A landscape with many valleys, sampled at points; each row gives a point and its height.
A ball rolls from a point to whichever of its 3 nearest points has the largest drop for the distance, and stops where none of them is lower. Distance is the straight distance between rows; heights are no part of it.
J950 height 669: [ 11  21  -8   0  13  10   7   6 -26  19   8  16 -26  10   7  15  16   0
  25   2 -19 -18  -6  12   8   4 -11 -17   9 -16 -15 -20  -7  15   2  -5
   6  18  -6  -9  11  -5   7  -7   0]
J237 height 589: [ 12  16 -11  -2  15  -4   7  -7 -23   9  -2  11 -30  16  -5   8  19 -13
  12  -1  -9 -13 -10   0  20   1 -12   9   7  -8 -16 -15   6  15  -4   4
  -3   2 -12   4  18   4   8  -6  22]
J370 height 318: [  2   6  -6  11  -9   4   6  31   9  -9  13  20 -11 -11  31  12  -9   2
  27   3 -22  -1  16  -4 -14   4   1 -30   2   5   9  -2 -11  -2  28 -24
  20  14  -2  -9  -2  16  -6 -19 -17]
J406 height 244: [ -2 -14   1  -8  -5 -14  -3  18   5   2 -13  -2  -1  16  17   7  20 -17
   9   2  22  -1  -7 -15  19  17  -7  -2 -14  25   1  10   0  -8  -5 -11
  -6  -8  12  27  -9  16 -19   1   9]
J911 height 682: [ 14  19 -15   2  19  -3  10 -19 -31  10   4   4 -30  13  -9   4  10  -8
   4  -8 -12 -22 -15  -1  13  -3  -8   9   9 -18 -12 -16  11  15  -9   7
  -3   0 -10   4  22 -10  10  -2  17]
J850 height 232: [ -4 -10   1   7  -8   2   0  24  19 -14   4  12   6  -8   7   3 -10   8
  11   0  -2   2  14  -4 -15  -2   0 -20  -4  13   8  11 -11  -7  17 -15
   9   1   0  -6 -14   9  -8  -4 -12]
J710 height 514: [ -2  -4  -1  -5   4  -8  -3   9  -2   2 -10   4 -12  13   1   6  18  -3
   5  -1   5   1  -5  -2  15   9  -8   5  -6  13  -8   0  -4   5   0  -8
  -1   3   2  12  10  13  -1  -8  17]
J658 height 445: [ -6   3  -7  -2   6 -11  -7  -8 -11   5 -13  -2  -5  16  -9   1  11  -4
  -8  -6   3   4 -13 -13  20   8  -2  22  -2   9  -4   2   8   4 -12   9
 -10 -12   0  19  16  13  -2  -4  24]
J80 height 622: [  3  10   3   2   6   7   6  11 -14   6   4   9 -12  -1   5   8   3   7
  19   2 -15  -7   1  13   5   2  -4 -13   2 -12 -11 -13 -10  11   7  -2
   7  13  -3 -12   3  -6  -3 -12  -8]
J39 height 234: [ -1   0  -1   9  -5   0   0  25  13 -11   7  16  -4  -8  16   9  -6   7
  20   0 -11   2  12  -1  -8   1  -1 -21  -3   9   5   2 -11  -2  21 -19
  14   9   0  -7  -8  10  -7 -12 -10]
J869 height 311: [ -3  -3   7   1   3  -1  -1  -6  -1  -4   2 -12   7  -2 -18 -11  -7   5
 -14   2   2   5  -3   7  -2  -6   3   7  -5 -12  -2  -6   2   3   1  13
  -1  -2   3 -14   9 -17   5  -2   0]
J682 height 166: [ -7   1   6   0   8 -10   1 -38  -7  10   8 -25  10  -6 -28 -25  -8  -2
 -30  -4   7   9 -22  -5 -11 -11  11  24   1 -14   3  -6  20   7 -10  24
   2  -6   3 -12   7 -23   5   6   0]
J320 height 539: [ 12  20 -12  -1  17   6   8  -4 -27  14   3  13 -29  13   0  11  17  -2
  18  -2 -15 -21  -9   9  12  -1 -13  -7   9 -16 -15 -19   0  15  -2  -1
   1  11  -9  -3  14  -6   9  -7   9]
J793 height 362: [ -7  -8  13   0  -5   0  -7  -4  12 -11  -1  -5  19  -8 -21 -12 -11   7
 -13   2  10   9   4   3  -8  -8   7   4  -8  -4   5   3  -1  -2   4   9
  -3  -5   0 -11  -1  -9   8   5  -5]
J129 height 307: [  3   3  13   3  -3  10   7  -4   2  -4   3  -7  11 -11  -3  -6 -13   9
  -3   1  -7   0   6  15 -13 -11   6   1   4 -18  -2  -5  -2   2   4  11
   1   4  -2 -23  -6 -18   7   5 -13]
J649 height 743: [ 14  16  -6  -6  13  -6   3   7 -14  11  -6  19 -31  15   5  17  28 -17
  29   5 -12 -13  -6   4  17   3 -13  -4   4   6 -13 -11   0  11   7 -11
   1  15 -11   4   8  14   7 -12  23]
J95 height 281: [ -6 -10   4   2   1  -4  -7   7   4  -7  -3   0   5   1 -10  -3   1   8
  -1   1   8   9   0   1   5   1  -3  -1  -6   2  -5   2  -8   3   2  -3
  -1  -2   3  -2   6   0  -3  -5   7]
J470 height 352: [ 13  13   3   1   4  21  15 -19 -10   3   7  -8   8 -10  19  -2 -14  19
  -2  -7 -23  -6   3  27 -19 -11  11 -10  18 -30  -4 -14   0   3 -13   2
  11  15   7 -22   1 -17  21   9 -15]
J864 height 381: [  4   5  10   4  -4  16  11   4   1  -5   6   2   7 -14  10   0 -17  11
   2   2 -15   0  15  16 -14  -6   6  -9  10 -14  -1  -6  -7  -1   9   7
   6   7  -6 -23 -11  -7   4   2 -16]
J905 height 376: [  2   1 -14   9 -14  14   6  36  17 -14  18  13  -8 -14  41   5 -11  -4
  10   4 -17   5  26 -12 -31   0   3 -36   1  13  20   3  -7 -13  36 -28
  21   9  -7 -10  -4  23  -2 -16 -27]
J846 height 620: [  6  16   0   5   1  13   9  20 -17   6  13  16 -13  -5  22  14  -2   5
  27   3 -26  -9   5  14   1   5   1 -24  12 -14  -8 -14  -8  10   8  -5
  16  19  -4 -16   1  -3   1  -6 -15]
J482 height 441: [  9   8   4   2  -4  24  16  -3  -5   0   9   0   6 -14  22   1 -19  11
   2   1 -23  -3  16  22 -14  -6   9 -14  19 -22  -2  -9  -5   1   1   5
  11  13  -2 -24 -10  -7   8   8 -20]
J944 height 85: [-11 -26  -2  -1  -5  -9  -9   8  15  -5  -7  -4  18   5  -3  -6   2  -1
  -6   6  29   8   1 -12   9   9  -4  -3  -8  14   2  13  -8 -10  -7  -4
  -8 -13   9  16 -10   5 -14  12   5]
J155 height 315: [  4  11  -1  -1  13   8   9 -14 -21   9   3 -12  -6  -2  -1  -5   0   8
  -7  -8 -12 -11 -10  13  -7  -6   1   0   5 -26  -6 -14   3   7  -8  10
   6   9   4 -17  12 -25  12  -1  -4]
J719 height 568: [  5  15 -11   3  12 -13   4 -23 -23   9  -1   1 -22  14 -13   1   7 -11
  -4  -6  -9  -9 -15  -7  20   0  -4  24   5  -9 -11  -9  14  12  -9  13
  -5 -12  -7   9  22  -1   3  -5  23]
J691 height 444: [ 17  18  -2   0   1  24  14  -1 -21   6  10   2  -2  -7  27   7 -12  18
  10  -6 -35 -12   5  27  -9   0  11 -22  18 -27  -8 -15  -6   6 -11  -3
  17  19   5 -21   6 -10  18   4 -17]
J300 height 547: [ -1   5  -5  -1   9  -5   0 -10 -14   2  -3  -1 -14  12 -13  -1   9  -4
  -4  -2  -3  -2  -8  -1  16   4  -5  12   0  -5 -13 -10   5   9  -2   6
  -3  -4  -4   6  20   1   2 -11  16]
J262 height 233: [  6   4  17  -2  -3  17  11 -38  11  -1   6 -19  14 -22  -4 -18 -19   8
 -19   1  -4   1   2  19 -27 -21  11  12  10 -26  -2  -7   8   1 -10   6
  -3  12   1 -21 -15 -21  19  20 -18]
J513 height 243: [  2   4  10  -1   6   6   8 -19  -7   4   4 -17   7 -11  -8 -12  -8   7
 -14  -3  -4  -2  -6  14 -12 -10   6   6   2 -21  -4  -9   7   4  -5  15
   3   5   4 -22   2 -25  11   5  -8]
J723 height 249: [  0 -12  -3   5  -3  -8  -3  24  16 -12   0  11  -3   0  15   6   1   3
  17   1   7  -2   6  -1   1   6  -6 -16  -8  13   1  11 -11  -4  12 -25
   6   5   5   7  -6  12 -12  -7  -1]
J968 height 316: [  9  10   6   0   6  16  16 -18 -10   4   5 -13   7 -11  10  -5 -12  14
  -6  -4 -15  -5   0  22 -17 -12   9  -4  13 -28  -4 -12   2   3  -9   9
   6  15   5 -23   0 -22  19   9 -13]
J769 height 306: [ 14   5  -7 -15   4 -13   0  18  -3   7 -14  12 -22  21  15  19  33 -27
  28   3   0 -16 -11  -6  17  10 -10  -6  -8  31   3   3   2   3   2 -17
  -3  11   4  17   6  21   2  -5  24]
J750 height 145: [-15 -27   3  -3 -15  -1 -15  -5  24 -11  -1  -3  30  -5 -22 -11 -10  -2
 -12  13  39  13   9 -15   1   5   3   3 -11  12  16  18  -7 -19 -10   1
 -16 -19   4  16 -17  -5 -16  23 -13]
J599 height 261: [  8   9  11   0   0  20  14 -35   5   1   5 -14  13 -19   5 -14 -20  12
 -14   0 -12   0   5  23 -28 -19  11   1  18 -31  -2 -10   4   1 -10   1
   2  14   5 -23 -12 -17  21  18 -18]
J752 height 331: [  1   1   2  10 -10  13   4  23  13 -10  11  13   2 -16  21   5 -15   9
  10   0 -18   7  24  -1 -23  -4   5 -22   5   7   9   1  -9  -7  23 -11
  17   6  -9 -15 -13  12  -2  -9 -19]
J827 height 748: [ 17  26 -17   3  15 -16  11 -21 -35  10   0   9 -32  16  -4   9  11 -20
  11  -2 -13 -18 -20  -5  24  -3  -7  23  11  -7 -11  -9  20  17 -14  15
  -3  -5 -12  10  22   0  11   7  34]
J76 height 246: [ -6 -16   3   1 -16  10  -7  16  27 -13   5   7  16 -12  -4  -4 -16   6
  -5  -1  10   5  20  -9 -26  -5   1 -15  -5  18  15  19 -10 -20  12 -12
   4  -3  -8  -3 -24   7  -6   9 -23]
J428 height 143: [ -7 -22   1  -3  -7 -14  -4  12  12  -2 -11  -4  11   7   9  -1   9 -10
   0   8  32   6   2 -15  16  14  -5  -1 -11  18   4  14  -3 -13  -9  -7
  -8 -15  11  22 -15   9 -23   7   5]
J582 height 361: [ -2 -11  -1  -3   0  -9  -4  16   7  -3  -8   5  -5   8   8   6  12   0
  10   0  10  -1  -1  -3  13   9  -9  -4  -8  15  -6   7  -9  -1   1 -15
   3   4   6  12   3  13  -7  -6  12]
J907 height 410: [  6   9   1   8  -7  18  13  23  -4  -5  16  16  -9 -15  31  10 -13   2
  19   3 -30   3  22   6 -13   3   8 -27  13  -5   5 -12  -7  -1  20 -10
  22  15  -8 -18  -7  10  -2  -9 -21]
J481 height 468: [  8  -6  -4 -12  -3 -16   0  25   7   4 -11   7 -15  17  25  17  25 -26
  21   5   8 -16  -6  -3  17  14 -11 -12 -14  28   1  12  -1  -4   4 -24
  -1   6   8  22  -5  17 -10  -6   9]
J797 height 530: [ 11  14   1   3  -4  24  15  15 -19   2  16  15 -10 -11  33  12 -13   8
  20  -1 -35  -6  14  16  -6   5   9 -28  18 -17  -4 -14  -9   7   5  -7
  21  19  -2 -18  -1  -1   4   1 -20]
J258 height 255: [-13  -8  -7   0   3 -11 -16 -12   2   6 -11 -16  14   9 -13  -8   3   4
 -21  -2  18  14 -10 -13  13   4   0  19  -3   8   6   8   8  -3 -13  13
 -14 -19   9  19  10   5  -5   2  19]
J798 height 494: [  8  19  -6  -1   9  15   9   0 -28  13   8   5 -13   2   9   8   4  12
  11  -6 -22 -17  -6  18   1   1  -2 -14   8 -23 -12 -17  -5  10  -6   4
   5  15  -2 -14  11 -16  11  -5  -9]
J215 height 351: [ -1  -2 -11  13  -9   2   4  32  19 -13  11  17  -6  -9  29  10  -9   3
  20   0 -11  -2  16 -10 -21   1  -3 -31  -1  13  14   9 -10  -9  28 -29
  14   8   0  -3  -7  16 -10 -14 -17]
J18 height 348: [ -7  -4  10  -2  -2  -4  -6 -12   5  -3  -1 -14  16  -4 -25 -16  -9   4
 -17   2   9  11  -7   3  -3  -6   6  11  -7  -7   1   1   5   2   0  13
  -4  -8   5  -8   6 -14   9   1   0]
J110 height 476: [ 11  18  -3  -2   6  19  11  -3 -23   9   7   0  -6  -3  17   6  -3  16
   9  -8 -25 -12  -2  23  -8  -1   5 -15  11 -26  -9 -16  -4   7  -9   3
  10  19   3 -20   8 -18  15   1 -14]
J665 height 429: [ -5  -1   3   1   6  -4   0   3  -7  -1  -2  -2  -4   4 -12  -1   4   6
  -1   2   3   3  -3   5  10   1  -4   2  -4  -5  -9  -6  -5   6   2   4
   2  -1  -1  -5  11  -5   0 -10   8]
J852 height 373: [ -3   6  -6   2  12 -10   1 -20 -15   4   1 -10  -8   8 -20  -8   3  -2
 -17  -4   0   2 -14  -3  10  -2   1  17   1 -12  -6 -12  10   7  -5  16
  -4 -12   0   1  20  -9   1  -9  12]
J664 height 151: [-17 -22   1   0  -9  -4 -17  -6  19  -9  -4  -8  30  -2 -22 -12 -10   2
 -16   8  32  14   1 -13   3   2   3   5 -10   9  12  16  -4 -10 -11   5
 -14 -17   7  15  -7  -3  -7  19  -2]
J965 height 374: [-12 -12   8  -3  -7  -3 -16 -14  16  -6  -3 -13  26  -5 -30 -16 -13   2
 -22   6  20  15  -5  -5  -4  -4   8  10 -11   1  11   9   3  -3  -5  10
 -11 -12   5   3   3 -10   7  11   0]
J857 height 440: [  2  13 -14   7  16 -16   6 -35 -23   9   5  -8 -15   9 -18  -7   1  -7
 -15 -10  -7  -3 -19  -9  12  -2   0  29   8 -14  -7 -10  19  11 -12  19
  -1 -13  -1   5  21 -11  -4  -6  17]
J700 height 377: [ -5  -6  -4   2 -17  17  -2  25  27  -8  11   6   9 -16  19  -2 -15   5
  -2   2  -6   9  25 -12 -37  -6   2 -24   2  18  19  12  -9 -17  24 -18
  12   4 -10 -10 -21  17  -2  -2 -28]
J602 height 301: [  7  -7 -10   2  -5 -16   1  32  17  -6   1  14 -15   5  35  18   7 -13
  27   3   0 -15   2   3   7  10 -11 -25  -8  20   2  15  -5  -4  18 -38
   3   9   6  15  -6  19 -12 -11   0]
J638 height 411: [  5  12  -6   1  14   6   8  -8 -24   8   4  -3 -15   5  -8   0   7   3
   0  -5 -11 -13  -9  10   3  -3  -5   1   4 -21 -11 -17   2  10  -4   8
   2   7  -1 -10  15 -19   6  -8  -1]
J838 height 533: [ 13  11  -1   2  -3  29  16   5 -16  -2  15   5  -3 -14  32   6 -17  13
   9  -2 -35  -6  15  21 -11  -1  12 -26  23 -21  -3 -13  -7   3   0  -4
  21  17  -2 -22  -4  -1  10   5 -20]
J620 height 167: [  1 -17  -2  -2  -5 -16  -1  22  13  -4  -5   4  -3  10  21   8  12 -10
  13   3  16  -4   1  -5  13  12  -9 -11 -11  21  -1  13  -4  -6   3 -24
   2  -2  10  20 -10  13 -17  -2   5]
J183 height 708: [  9  10  -5  -6   8  -8   0   3 -14   6 -10  11 -23  17  -2   9  24 -15
  14  -3  -4  -3  -9  -5  21   6  -9  13   0  12 -10  -6   4   9  -2  -4
  -4   4  -7  13  15  16   5  -5  26]
J20 height 324: [-13  -3  -2   1   3 -11 -11 -20   1   4  -3 -17  13   6 -27 -14  -3   2
 -26   0  12  15 -12  -8   6  -2   6  18  -2  -3   3   0  11   2  -5  14
  -8 -16   8   4  13  -6   2  -3  13]
J509 height 578: [ 11   9  -3  -7   9  -8   1   9 -11   7  -8  14 -23  16   4  13  25 -14
  21   2  -4  -8  -6   0  18   7 -11   1   0  10 -12  -7   0   8   3 -10
   1  10  -6  11  11  17   6 -12  23]
J260 height 292: [-16  -8  -8   0   2 -13 -18  -8  -3  12 -21 -18  14  10  -5  -2  10  -3
 -21  -3  24  11 -11 -25  14   8  -2  26  -5  17  12  16  14 -12 -20  25
 -29 -29  10  32  -5   5 -21   8  20]
J623 height 54: [ -9 -21  14 -10 -30  21 -16  -4  36 -16   5  -1  27 -20 -21  -5 -21   6
 -31   1  17   5  22   0 -34  -9   8   8  -9  12  13  24  -5 -22   1  -8
  -7  -5 -12   7 -27   5   3  14 -38]
J935 height 62: [  6   2  -5 -12   2 -13  -3  13  -5   6 -17   5 -16  20  10  14  31 -24
  19  -2   6  -9 -15 -13  19  15  -7   4 -10  31   3   7   5   2  -6  -7
  -5   1   4  25   3  21  -6  -2  21]
J461 height 256: [ -4  -8   8  -3 -23  20  -6   7  29 -11   7   6  16 -20  -4  -6 -21   8
 -16   2  -1   7  29   1 -31 -14   6  -7   0  11  12  14  -8 -16  13  -7
   3   1 -15 -11 -24  10   7   5 -28]
J37 height 544: [  2   9   6   4   0   7   6  12  -7  -2   7   8  -4  -5   8   8  -3  11
  15   1 -14  -3   5  13  -1   1  -2 -12   4 -11  -7 -10 -11   5  10   0
   8   9  -4 -17   1  -5  -2  -8 -10]
J656 height 467: [  2   7   7   6  -3  11   7  17  -1  -6   8   8  -1 -12  14   7 -11  10
  14   2 -18   2  14  10  -8  -1   4 -14   6  -9  -1  -6 -10   1  13  -1
  11   9  -6 -18  -6  -1  -2  -6 -15]
J15 height 144: [ -7 -24   0   2  -7  -6  -5  16  22 -13  -1   3  12  -3   0  -2  -2   3
   4   4  24   4   7  -8  -1   6  -4 -13  -8  15   6  15 -10 -11   2 -13
   1  -8   6  11 -15   5 -14  10  -3]
J762 height 183: [ -4 -18  -1   5  -7  -4  -2  21  21 -16   2   8   7  -3   3  -1  -8   6
   7  -1  12   1  10  -7  -8   1  -4 -17  -6  14   5  15 -12 -11  10 -18
   6  -4   4   3 -14   7 -13   2  -5]
J16 height 340: [-13 -14  -2  -4  -2 -14 -13   4   1  11 -21 -14  11  10   5   2  16 -10
 -10   5  32  12  -7 -25  19  14  -3  16 -12  20  11  14   7 -13 -18  16
 -24 -23   9  29 -12   9 -26   8  11]
J860 height 209: [  1   3  14  -3   3   7   8 -35  -1   5   4 -26  12 -16  -8 -21 -11   3
 -21  -4   2   3  -9  12 -20 -17   9  15   5 -24  -2  -8  12   4 -13  16
   2  10   2 -22  -4 -28  18  16 -10]
J99 height 35: [ 17  23 -14  -2  19  -1   9  -5 -28  13   2  17 -35  18   0  16  25 -12
  25   3 -15 -20  -7   5  16  -1 -15  -2  12 -10 -14 -18   4  16  -2   0
  -2  11 -14   2  12   2  11  -1  21]
J491 height 155: [-10 -19   4  -1  -5  -4  -8   6  15 -13  -3   0  18   0 -14  -7  -6   8
  -7   2  18  10   2  -3   1   0  -1  -3  -9   8   5  10  -8  -6  -1  -2
  -4  -9   5   4  -2  -2  -4   8   4]
J918 height 326: [ -5  12 -11   7  11 -20  -3 -34 -14  11  -1 -11  -3  10 -21  -9  -1  -5
 -22  -9  -3   6 -19 -11  12  -1   6  34   6  -6  -2  -2  21   7 -11  22
  -7 -21   3  12  19  -4  -5  -6  21]
J930 height 312: [ -8 -13  -2  -7  -2 -13  -7  10   1   6 -18  -7   2  14  12   5  20 -13
   0   2  25   4  -8 -22  20  17  -4   9 -13  25   4  11   3  -8 -13   2
 -13 -14  12  29  -9  13 -22   5  11]
J536 height 358: [ 10   6  -3 -12   5 -11  -1  12  -6   5 -13  13 -22  18   8  16  29 -19
  23   1  -1 -10 -10  -6  19   8 -11   3  -5  23  -6  -1   3   5  -2 -11
  -2   9  -2  17   9  21   2  -7  25]
J667 height 187: [-18 -19  -4  -1  -2  -8 -16  -5  12   1  -9 -13  23   6 -12  -9   0   1
 -19   6  29  17  -5 -15  12   7  -3  11  -6   9   8  13   1  -9 -15   8
 -17 -18  11  20  -2   1 -10  13  10]
J19 height 683: [  9   7  -2  -4   6  -8  -1  17  -3   8  -4  16 -22  10  11  15  23 -10
  27   2  -6  -8  -3   4  16   6 -11  -8  -2  10 -11  -5  -6   8   8 -18
   4  16  -3   7   4  15   3 -15  15]
J822 height 407: [  6  12   5   1   6  12  10  -1 -18   5   5  -1  -4  -3   7   1  -2  12
   5  -3 -16 -11   0  18  -5  -3   2  -8   7 -22 -10 -13  -5   7  -1   8
   4  11  -1 -19   4 -20   8  -2 -10]
J455 height 239: [  1   8  -3   1  15  -2   7 -25 -20   8   5 -16  -7   1 -15 -11   0   1
 -17  -9  -5  -4 -17   3  -4  -7   2  11   4 -20  -4 -13  12   8  -7  16
   4   0   4 -11  16 -24   6  -4   0]
J245 height 375: [ -8  -9   1  -2   2  -9  -9  -7   3  -5  -3 -11  12   4 -20 -10  -2   4
 -16   3  13  11  -6  -2   7   1   1   9  -6   0   1   1   0   2  -4   9
  -4 -12   4   4  12  -4   2  -2  11]
J785 height 30: [  2   0  -3   7   0  -7  -1  26   9  -5   3  17 -10  -2  19  12   2   3
  26   1  -7  -6   7   3   0   5  -8 -20  -3   9  -2   4 -13   1  18 -26
  10  12   1   3  -4  12  -7 -15  -3]
J659 height 171: [ -8 -15  19  -4 -19  10 -13 -10  27 -17   1  -4  29 -14 -29 -11 -20   2
 -22   2  16   8  11  -1 -20 -10  13   9 -10   6  12  15  -1 -11  -1   3
  -8  -8  -4   0 -13  -7   9  16 -19]
J423 height 193: [ -3   7  -2   0  13  -8   5 -31 -15   9   8 -19   0  -1 -22 -17  -3  -1
 -25  -7   0   2 -20  -3  -6 -10   6  18   2 -17  -1 -10  16   7 -10  22
   3  -5   5 -11  14 -25   2  -1   4]
J125 height 355: [-10 -12  -4  -5  -1 -11 -11   4   1   6 -18  -9   7  14   2   0  14  -5
 -10   0  21  10 -11 -19  19  13  -4  14  -6  20   6  11   6  -7 -16  11
 -17 -17  10  29  -1  12 -16   5  17]
J464 height 221: [ -2  -4  20  -1 -15  14  -3 -12  23 -12   3  -7  22 -19 -18 -12 -22   3
 -20   4   3   6  16  11 -21 -17  12   9  -4  -5   5   6   0  -9   4   6
  -6  -3  -6 -15 -16  -9  14  10 -20]
J996 height 522: [ -1  10  -8   1   5 -16  -4 -12 -16   7 -13  -2 -11  15 -10   4  11  -8
  -7  -6  -2   2 -15 -16  21   7   1  29  -1  11  -2   3  15   7 -12  15
 -14 -18  -1  21  18  14  -2  -3  29]
J433 height 389: [  2   2   0   2   4  -5   0  16   0   1   1  13 -13   2   8  10   9   4
  21   2  -6  -3   3   5   8   5  -9 -11  -3   4  -8  -3 -12   6  11 -17
   8  14   0  -1   2   9  -3 -16   5]
J849 height 248: [  1   1  -7  -8   4 -11  -4   7  -8   6 -17   2 -13  20   3   9  25 -15
   8  -4   6  -2 -14 -18  20  16  -4  13  -8  26   1   6   7   4 -12   2
 -11  -7   3  27  10  19  -6   1  24]
J642 height 638: [  4   6  -2  -2   8  -6   0  10  -6   5  -5  11 -21   9  -1   9  18  -4
  16   1  -5  -3  -3   4  15   6 -10  -2  -2   1 -13  -8  -5   8   6 -12
   2  10  -5   6  10  10   2 -14  13]
J978 height 559: [  7   5  -3   0   2 -10  -2  22   4   4   1  18 -19   6  19  17  13  -6
  30   4  -9  -9  -1   7  10   5 -10 -16  -3   8  -6  -1 -10   7  15 -27
   8  17   2   6   2  15  -2 -18   7]
J430 height 254: [  1   1  20   0 -10  15   6 -17  17  -8   4 -10  18 -19 -10 -12 -23   3
 -16   4   0   4  13  14 -20 -16  11   9   2 -14   1  -1   2  -4   4  10
  -3   3  -5 -22 -16 -13  14  12 -20]
J505 height 218: [ -5 -15  12   0 -15  10  -6   6  22 -17   1   3  20 -11 -15  -6 -16   8
 -10   0   7   5  17   0 -20 -10   7  -5  -7  10  10  14  -8 -12   9  -1
  -1  -5  -7  -8 -17   0   3  10 -15]
J214 height 189: [ -4  -2  20   0  -3   1   0 -29   9  -1   5 -22  17 -14 -25 -23 -14  -1
 -26   3   9  11  -8   6 -16 -14  12  19  -5 -17   2  -1  14   4  -5  17
  -3  -1   0 -17  -4 -22  14  12 -10]
J983 height 442: [  3  19 -14  11  13 -24   2 -41 -23  14   2  -6 -11   8 -17  -2  -2 -12
 -14 -14  -8  -4 -26 -14  17  -1   5  40   9  -7  -6  -2  25  12 -16  23
  -6 -21   0  11  18  -7  -8  -3  25]
J496 height 210: [-10   4  -6   4  12 -19  -5 -39  -5  12   4 -20   8   3 -29 -19  -5  -2
 -31  -9   5  13 -22 -12   2  -5  10  34   6 -10   4  -4  23   7  -9  24
  -4 -20   5   1  11 -11  -4  -3  12]
J187 height 130: [ -3  -7   6   4  -3   0  -2  14   8 -12   1   5   5  -4  -4  -2  -4  11
   6   1   3   5   6   3  -3  -1  -1  -9  -5   2   0   2 -11   0   8  -5
   4   1   0  -7  -2  -2  -2  -5  -1]
J425 height 278: [  0  -1  13   1 -15  18   1   1  20 -10   6   2  17 -19  -3  -5 -20   8
 -11   5  -9   6  26  11 -24 -16   8  -3   5  -2   7   2  -5 -10  13   2
   2   2 -13 -20 -21   2   9   6 -24]
J302 height 199: [-10   1  -9   3   4 -17 -16 -17  -5  10 -16 -16  10  13 -11  -2   6   1
 -23  -8  11   9 -16 -20  15   6   2  31   1  12   8  12  18  -2 -15  21
 -22 -29   9  26  10   8 -10   2  24]
J375 height 113: [-10 -24   8  -8 -25  17 -13   1  32 -16   5   2  25 -15 -22  -7 -18   3
 -21   0  22   6  20  -7 -28  -5   5   0 -10  16  18  24  -9 -23   1  -6
  -5  -8  -9   6 -27   2  -5  18 -35]
J683 height 337: [-18 -18  -2  -3  -5 -13 -17  -3   8   9 -19 -19  23   4  -1  -5   9  -7
 -16  11  38  17  -1 -27  17  10  -3  18 -10  15  14  16   5 -18 -18  18
 -27 -25   9  29 -16   4 -24  12   9]
J374 height 323: [  0   0  10   4 -12  15   4  10  12 -11   7   5  12 -15   6  -2 -16   8
  -1   4 -12   8  23   8 -20 -10   7 -10   6  -2   4   0  -9  -6  15   1
   7   5 -12 -21 -17   2   3   0 -19]
J553 height 129: [-12 -27   0  -1 -11  -3 -11   2  22 -11  -4  -1  25  -1 -13  -9  -8   0
  -9   9  34  10   8 -15   2   5   0  -1  -9  11  12  17  -8 -17  -7  -3
 -10 -17   4  13 -16  -1 -14  19  -6]

For each start below, name the point where the ball stops.
J16 => J944
J18 => J682
J599 => J682

Two balls start at each pair of points below. Name the first point that both come to, or write none.
J691, J638 => J682
J482, J110 => J682
J798, J129 => J682
J827, J300 => J682
